Each row is a point on a tangle of strands that fork and nearly touch. The rows are in no order.
Two points are linked if the straight distance between their rows is under 76.4. Some points are linked to none.
j_440: [-12  38  12  24 -15   4 -33 -29 -19 -13  10  53 -36 -31  33 -31  29 -28
  34  11]
j_210: [-41  20  39 -24  -8  48 -24 -26  -9   5   9 -22 -14  -1  13 -15  43 -27
  14 -30]
j_481: [  5  20 -17  22   3 -38 -21  11  12  -5  10  41  21  12  13  37 -31 -14
  24  31]
j_656: [  2  13 -25   7  -5  19 -16  42   1   5  25 -30 -10  -1   3  46  47  -1
   8 -18]
j_913: [ 38   2  -4  24  -9 -15  41  -9  40 -39  -5  21  16  -2  15  29   2  10
  17  -1]
j_240: [  5  24 -34  42  31 -11 -36   9  -2   8 -18 -14   6  10   4  19 -37  25
 -15   7]
j_275: [ -6   2  -8 -14 -35  13   5  -8 -17 -13  21  23  -8 -16  13 -23  55 -69
  26  24]
j_861: [ 32 -16  -7  -3   4  -7  58   3  41 -26  -4  -4  25   6  14  24   0  21
   7 -23]
j_106: [  1   8  -3 -29 -35 -16  27 -11 -11 -41  13  35   5  -2  14  -6  42 -50
  11  10]
j_58: [ -4  17   4   2 -18 -26  38 -28  20 -17   7  78  30 -34  37 -33 -10 -28
   7  20]
j_432: [-32  13  13  28  36  -3 -18  26 -15  43 -20 -24 -21   2 -20   0 -12  54
 -11 -34]
j_526: [-18  19  29   6 -13  23 -37  -1  -3  15  -3 -12 -29 -26  23   3  21  29
   3 -31]
j_379: [  1 -27 -12 -33  -7  -5  25 -28  14  -6 -14  17  30 -24  26 -10 -25   1
   2   4]
j_91: [-22 -13  27 -23 -34  14   8   4   0   5  -3 -22 -29  -3   2 -13  45 -24
 -11  -4]
j_121: [  6 -17   3  24  -9  10  16 -16  11 -20 -50   2 -15  -6  19 -36   0 -12
   3  29]
j_345: [  9  -3 -16   1  -7  12 -19  53  -5  20  45 -25  -8   3 -13  35  28  38
 -10  -5]
j_138: [-20 -22 -18 -24 -18  32  21 -13 -13  -8   7  21  -1 -26  13 -47  31 -52
   9  25]
j_217: [ 15  -3  -9  20   4  -1 -30  51  -1  32  48 -12 -11  32 -18  18 -13  32
 -10   9]
j_856: [  2  21  21  34 -19 -11 -20 -19 -13 -33  -1  50 -37 -30  18 -47  23 -24
   7  28]
j_206: [  4 -18   8 -50 -29  -4  25  -5   0  -9   1 -20   6  -5 -11   2  35 -38
 -15  -5]
j_618: [-23  29  17  23  42   4 -48  17 -10  52   2 -28  -8  17 -15   1 -29  39
 -17 -17]
j_482: [ 41 -16  14 -51 -21 -25  31 -35  26  -9  20  -3   7  -6  -6   7  -5   0
  16 -15]
j_528: [ -6 -24 -14  24  39   7  21  32   5  27 -10 -16  20  20 -41   5 -30  50
 -20  -4]
j_713: [ -2 -14  -6 -45 -16  -7  12 -16 -23 -18 -10  -2   6  13  -6   1   8 -23
  -5   1]
j_543: [ 14   6  36  25 -28 -49  23 -34  30 -26  -8  28  -7 -20  21 -46 -17 -15
  -6  32]
j_509: [-10  34  -8  13 -17 -28 -34 -15 -16   2  -2  55 -12 -17  26  -3  -3 -29
  32  20]
j_887: [ 17 -28 -38 -23   8  16 -22  -8 -22  10   7 -28   1   0 -43  22 -10   0
  16   9]
j_338: [ -9   6  41  15 -18  -1 -27  -2   1  -3 -13   5 -39  20  10 -22   6 -28
  29  11]
j_551: [ 21 -21 -38 -31  11  16   8 -19  -1   1   9  -6  22  -6 -20  24 -17   0
  14  10]
j_931: [  1  17  18   3 -31 -43  15 -23  17 -20  -7  55  11 -44  24 -23 -17 -13
  -6  24]
j_298: [-15  -5   3 -28  -7   6 -20 -27 -39   1 -25  13 -11  -7   2 -19  -2 -27
  -4  -4]
j_468: [-20 -20  -7  13   3  29 -22  12  -1  11 -26 -12 -18 -10  14  13 -13   2
  21   5]
j_396: [ -4  28  28  28  -7 -64 -15   9  24   9 -15   1 -12   1  15  -2 -33   0
  -1  24]
j_834: [ 17  16 -33   2  22   3 -31  16 -35 -16  -5 -10   5  20 -20  19   2  31
 -35 -15]
j_831: [ 56 -18 -21 -12  34   7  23 -19  32   3  47 -12  31  10 -10  21 -37  36
   4 -17]
j_512: [-28  15  14 -11  15  46 -16  12 -21  32  10 -49  -5  -4 -25  22  50   6
   0 -50]
j_169: [-16   5 -14  31  35  13 -34   0 -20  17 -40 -22 -10   4 -14  11 -27  11
   6  -1]
j_331: [-37 -15  20 -26 -20  43   6   2  -8   0   0  -8 -25 -24  15 -38  30 -43
  -9  20]
j_869: [-30  -3  33 -16   2  31 -31   6 -21  30  -9 -28 -21  -5 -19   9  17  11
  -2 -34]
j_720: [  9  23 -19 -10  15 -32 -12  11   7 -12  15  21  33   1  14  17 -38  29
 -34  13]
j_82: [-25   8   2  -2  11 -21  11 -23  13   1 -42   8  15 -21  26 -31 -47 -19
 -24  23]
j_838: [-13 -19  15  16  -8  -2  22  27  19   4 -38 -11 -11  10  14  -8 -14  17
 -17  -3]
j_968: [  4  -9  11  -8  -6 -10  -5  18 -12  10   7 -26 -27  42 -23  18  30  -4
   6 -10]
j_721: [ -5  19 -12  18  -9 -37  -7  -5  -1   8  -4  57   6 -12  15   5 -24 -35
  40  42]
j_456: [ 18   2 -16   2  40   8   7  13  17   5  23  -8  48  44 -19   8 -57  23
 -35  11]
j_843: [ -9  24  -1 -12  16 -53  20 -31  17  -7 -22  22  41  -9  30 -23 -52 -19
 -11  17]
j_393: [ 15  12 -29   1  13 -14 -38   6 -20 -12   7   9  11   3   6  24 -19  27
 -17  10]
j_756: [-16  -3   5 -20   8   0  11  30 -27   0 -15 -18  -3  16 -35   3  10  37
 -43 -35]
j_922: [-20 -23  -2  15   3   7   4 -23   3   0 -64   1  -1 -23   6 -31 -33  -8
   0  19]
j_265: [-12   1  -5  21  33  21  -6  38 -16  56  21 -36 -31  26 -33  10  37  46
  16 -33]
j_316: [-13   0  20  28 -10 -27  -5  44  16  22 -12  -8 -20   3  16   6  -9  43
  -2   1]
j_977: [ -2 -10  -3  -1  20   7  14   5  -4  -2 -21  -9  26  45  -3  13 -31  -4
  -1  -2]
j_901: [ -3   0   3 -17   1  -2  50 -33  26  -9  13  58  30 -19  36 -51 -28 -41
  16   7]
j_863: [-30   6  18 -12  10  17 -37 -30 -42   9 -35 -13 -20  -1 -17 -10   4  -6
 -12 -26]
j_957: [ 47 -20 -23 -15  28   2  12 -43  21  -5  14   6  29  -8  -6  20 -35  12
  23  -8]
j_717: [  0   9  16  13  -6   8 -31  -3  -8   6  -7 -16 -36  30  -3  14  25 -19
  36 -13]
j_970: [-19  16 -22  -1  25  47 -21  15 -41   4   2 -38  11  10 -43  35  33  -9
 -16 -35]
j_409: [  9  -6  41   9 -27 -51  12  -6  28  -7 -16  10 -17  10   9 -18 -17 -16
  14  28]
j_454: [-36  14  34  17  -2  44 -26 -21 -10   2 -16   3 -29 -21  39 -46   8 -17
  11   7]
j_120: [ 22  -8 -44 -10   8  29   8  23 -11  -3  39 -33  27  17 -35  29  20  -4
 -22  -4]
j_573: [ -6  24 -19  17  36  36 -33   9 -36   9   7 -23  -6  17 -30  17  19  35
 -19 -36]
j_835: [  1 -21 -14 -36  -6  12  43 -42   4  -7 -13  30  27 -12  16 -36 -12 -35
  15   3]
j_119: [ 26 -17  12   4 -26   6  37 -31  12 -40 -13   8  -9  -8   7 -48  20 -26
  11  25]
j_942: [  1   1  -3   2 -28 -16 -11   7  -3 -21 -11  17 -15 -19  16   5  13  -3
   1   4]
j_535: [  0  -9  -5  -7  20  -7   8  35 -20  32  18 -41 -26  27 -46   7  46  28
   1 -22]
j_328: [ -7  18   0  27  26  -6 -49  43  -4  34  31 -19  -1  43 -18  13 -36  24
 -19   5]
j_436: [ 23  11 -13  -9 -34 -21  17  13   2 -41  18  23  11   9  -2  36  36 -30
   6   0]
j_272: [ 13  -3  18  21 -39 -13   7 -18   5 -38   2  33 -35 -19   2 -39  30 -23
  11  37]
j_715: [ 30 -19   5 -25 -12 -18  38 -43  34 -17   5  16  12 -32  32  -4  -9  11
  13 -10]
j_191: [  4 -17 -33   1  24  37   3  23 -22  10  32 -27  21  21 -62  13  -4  18
 -30 -11]
j_579: [ 22 -32   6 -46 -17   5  55 -26  19  -2   2 -26  20 -16 -10   5  12 -12
   1 -11]
j_794: [-36  20  38  -2 -13  53 -23 -22   2  -7  22   7 -25 -24  40 -38  47 -23
  21  -4]
j_787: [-24  21  27  28  -3  -8 -39  22  16  27  -5 -11 -31 -16  23   9  -5  37
  -4 -12]
j_45: [-11 -24  -5  -9  -7  13  18  38   1   2 -15 -18   1   3  -1   9  10  32
 -23 -16]
j_114: [ 36 -17   6  -8  18  -7  38   5  46  -6  31   1  25  14  10  24 -26  29
  -2 -20]
j_646: [  4  -7  23  24 -34   8  -4   2   0 -24   4 -14 -41 -21  15 -39  46 -21
  13  33]
j_538: [ -6 -15  -3 -20  23  18   7  17 -27  -2   0 -15  26  14 -61   5 -22  19
 -44 -22]
j_324: [ 17   2 -36 -15 -10  12   9  25  -9 -12  20 -31  24   4  -7  43  45 -22
  -6  -7]
j_279: [-19 -15   0  32  43   1   3  29 -21  50 -16 -21 -12  14 -56  -1 -12  47
 -13 -26]
j_65: [ 23 -19  -7  -6  -2 -15   4  20   1  -4  24 -12   3  39 -18  28  13   0
  19   4]
j_642: [ 18  12 -16 -10  19 -38  12 -26  18 -14 -14  10  43  -9  21  11 -47  17
 -29  -1]
j_267: [ 26  -9 -16  -6 -12 -24  -4   3  11  -7  23  17  17  26  -1  30 -22 -11
  36  25]
j_587: [ 33   6   2   4 -39 -22  33  -7  25 -36  12  47  20 -14  11  31  12  -8
  13  -2]
j_736: [-40   6  10  25   3  26 -26 -13   1  23 -29   4 -25 -27  42 -11 -16 -14
  16  15]
j_576: [ 20  -2 -14  16  48 -14  23  12  22  16  13 -21  37  25 -25  -8 -50  47
 -46  -3]

A fork is a point with three links. Follow the links from the first point to the second and name the forks in between, in order.
j_279 / j_863: j_869
j_316 / j_82: j_869, j_393
j_720 / j_279: j_393, j_869
j_587 / j_454: j_206, j_869, j_393
j_331 / j_45: j_206, j_869

Follow the links from the first point to the second, and from the first to the third. Name the last point that the two ways share.
j_468 / j_316 / j_717: j_393
j_114 / j_169 / j_120: j_869
j_324 / j_121 / j_169: j_393
j_970 / j_379 / j_861: j_206
j_838 / j_646 / j_901: j_869
j_931 / j_538 / j_887: j_206
